The views of a scene show one set of named points, each view turned or mirrored, and shifted as a whole, with a little noise and some points left out.
In the rows, zero is written as 128.

Scene 1
View 1
Monal: [109 144 151 161 152 157 102 133]
rig: [106 147 143 172 137 168 109 143]
rok: [137 120 160 123 185 140  56 148]
zile: [ 86 165 123 189 107 158 160 133]
zeka: [ 85 141 134 169 163 131 143 162]
Putim: [ 90 157 140 166 146 134 145 119]
mit: [ 90 154 140 178 146 146 138 133]
Mibeb: [ 99 167 130 186  95 181 135 120]
Namod: [150 145 156 130 130 173  58 104]
Tegot: [100 148 159 163 162 142 113 117]
Viv: [ 78 148 145 183 159 142 141 145]
ger: [126 146 144 149 128 168  91 122]
pavi: [ 94 163 132 169 126 142 151 118]
Kevev: [ 94 149 144 171 151 147 127 133]
View 2
mit: [114 125 100 157  77 125 146 152]
zeka: [114 131 129 173  70 124 137 166]
Mibeb: [108 135  68 123  89 146 177 131]
Kevev: [109 119 102 157  86 119 139 150]
Putim: [116 122 102 162  83 120 164 136]
rig: [100 121 109 125  96 126 137 151]
rok: [ 92  84 168 128 135  78 105 150]
ger: [ 98 106 117 116 120 114 150 130]
Tegot: [112 104 105 157  99  99 129 144]
Monal: [102 110 115 132 103 109 130 146]
pavi: [119 125  91 163  81 124 172 135]
zile: [117 137  85 162  69 138 165 145]
View 3
mit: [127 110 115 112 105 123 132 151]
rig: [127 119  97 137 117 122 106 144]
zeka: [145 136 113 102 105 108 143 144]
pavi: [120  88 111 120  88 127 139 153]
Namod: [115 135 107 205 107 106  60 183]
ger: [119 118  94 165  97 116  92 159]
Mibeb: [110  74  73 139  96 140 113 132]
rok: [145 186 115 176 107  83  79 174]
Viv: [136 120 122 100 117 122 140 151]
Monal: [128 129 109 146 110 116 104 160]
Putim: [121 104 127 115  91 121 141 163]
View 4
rig: [130 125 117 150 139 153 110 119]
Mibeb: [164 128  90 162 153 129 140 107]
Tegot: [113  92 126 140 124 166 126 130]
Namod: [154  58 117 198  83 165 109 117]
Viv: [111 134 123 123 153 156 118 131]
pavi: [134 108 109 137 164 139 134 109]
Putim: [116  99 117 128 156 151 135 117]
Monal: [129 105 125 160 117 163 108 125]
ger: [147  89 116 178 114 154 108 115]
zeka: [104 125 131 126 158 157  97 124]
Kevev: [122 113 120 140 141 155 119 124]
zile: [132 130 105 134 169 138 134 111]
mit: [123 121 116 136 152 151 124 119]
rok: [107  67 156 175  85 186  64 132]
View 5
Viv: [129 143 114 142 134 121 117  89]
pavi: [124 134 139 120 144 126 120 125]
Kevev: [126 133 114 116 133 125 114  97]
rig: [118 140  92  99 127 131 100 109]
Putim: [131 126 136 124 144 124 125 104]
Monal: [122 123  93  90 125 127 110  95]
ger: [115 118  97  65 126 136 110 117]
Namod: [114  97  85  24 121 139 103 109]
rok: [116  89  46  59 113 126 137  61]
mit: [124 139 120 126 137 123 115 104]
zile: [125 150 137 133 142 126 113 126]
Tegot: [136 114 115  98 133 124 115  82]
Mibeb: [115 155 134 104 139 137  87 151]

Which points are out of place in each view (at most two, in the order of its rows)? Write none if all are in place.
view 1 | zile
view 2 | Putim
view 3 | Namod, Mibeb
view 4 | rig
view 5 | none

Scene 2
View 1
Semor: [141 150 106  92 140 109 157  64]
Vatun: [128 158 105 144 118 126 110 163]
vano: [141 161  92 115 141 113 129 140]
nevob: [146 156  81  86 166  99 150  98]
tufip: [151 157 118 114 136 139 122 149]
Guko: [100 134 103 155 129 118 118 102]
muke: [166 168  86  79 169 115 136 166]
kozo: [149 152  95 103 178 124 121 157]
Sib: [148 154  79  96 175 107 134 137]
Pebom: [161 161  75  63 182  94 159 108]
munuv: [170 174  86  67 154 101 154 122]
tana: [127 152 131 150 107 148 108 147]
Raru: [151 172  61  86 153  85 148 140]
funu: [154 168 115  97 117 122 148 106]
View 2
Sib: [162 132 125  87 100 136 121 110]
Vatun: [157 202 115 108  94  94 125  78]
Raru: [169 134 116 105  98 115 109 145]
funu: [128 143  90 140 117 108 128 101]
nevob: [166 105  99 114 102 134 130 117]
muke: [139 146 139  80 113 127 107 124]
Semor: [149 103  72 140 110 132 143  94]
tana: [138 206 101 122  99  96 137  52]
vano: [154 161 114 106  99 112 127  98]
munuv: [141 129 122 101 111 124 105 139]
Pebom: [153  92 113 102 108 142 121 137]
tufip: [130 171 120 102 111 114 124  81]
kozo: [153 151 137  75 103 133 121  91]
View 3
tufip: [ 93 128 168 108  96 126 115 155]
Guko: [ 88 156 132 131 139 165  79 184]
muke: [103 120 142  70  81 104 110 119]
nevob: [116 151 108  77 109  96  81 162]
Semor: [122 163 116  99 120  91  81 203]
vano: [ 95 125 138 103 110 126 100 149]
tana: [ 81 128 178 145 115 155 116 176]
munuv: [118 126 114  71  96  76  99 152]
funu: [108 130 138 114 111  94 106 188]
Sib: [106 125 117  65  93 100  95 123]
Raru: [107 112  99  76 106 102  93 131]
View 4
kozo: [135 122 136 156 108 185 138 122]
Semor: [136  96 142 159  82 115 102 150]
vano: [164 103 123 145 109 171 122 131]
funu: [160  66 135 139  95 149 115 158]
Pebom: [113 114 113 171  96 145 142 181]
Sib: [135 124 120 162 107 168 137 143]
Vatun: [196  95 126 129 121 190 112 101]
Guko: [212 115 115 138 110 126  67  83]
tufip: [161  89 151 138 106 183 127 120]
munuv: [127  92 119 156 101 162 142 185]
tana: [201  81 153 123 109 174  99  89]
nevob: [134 113 112 164  98 134 121 164]

Which points are out of place in each view (at most two, in the order of its rows)? Write none if all are in place.
view 1 | none
view 2 | munuv
view 3 | Sib
view 4 | Semor, Guko
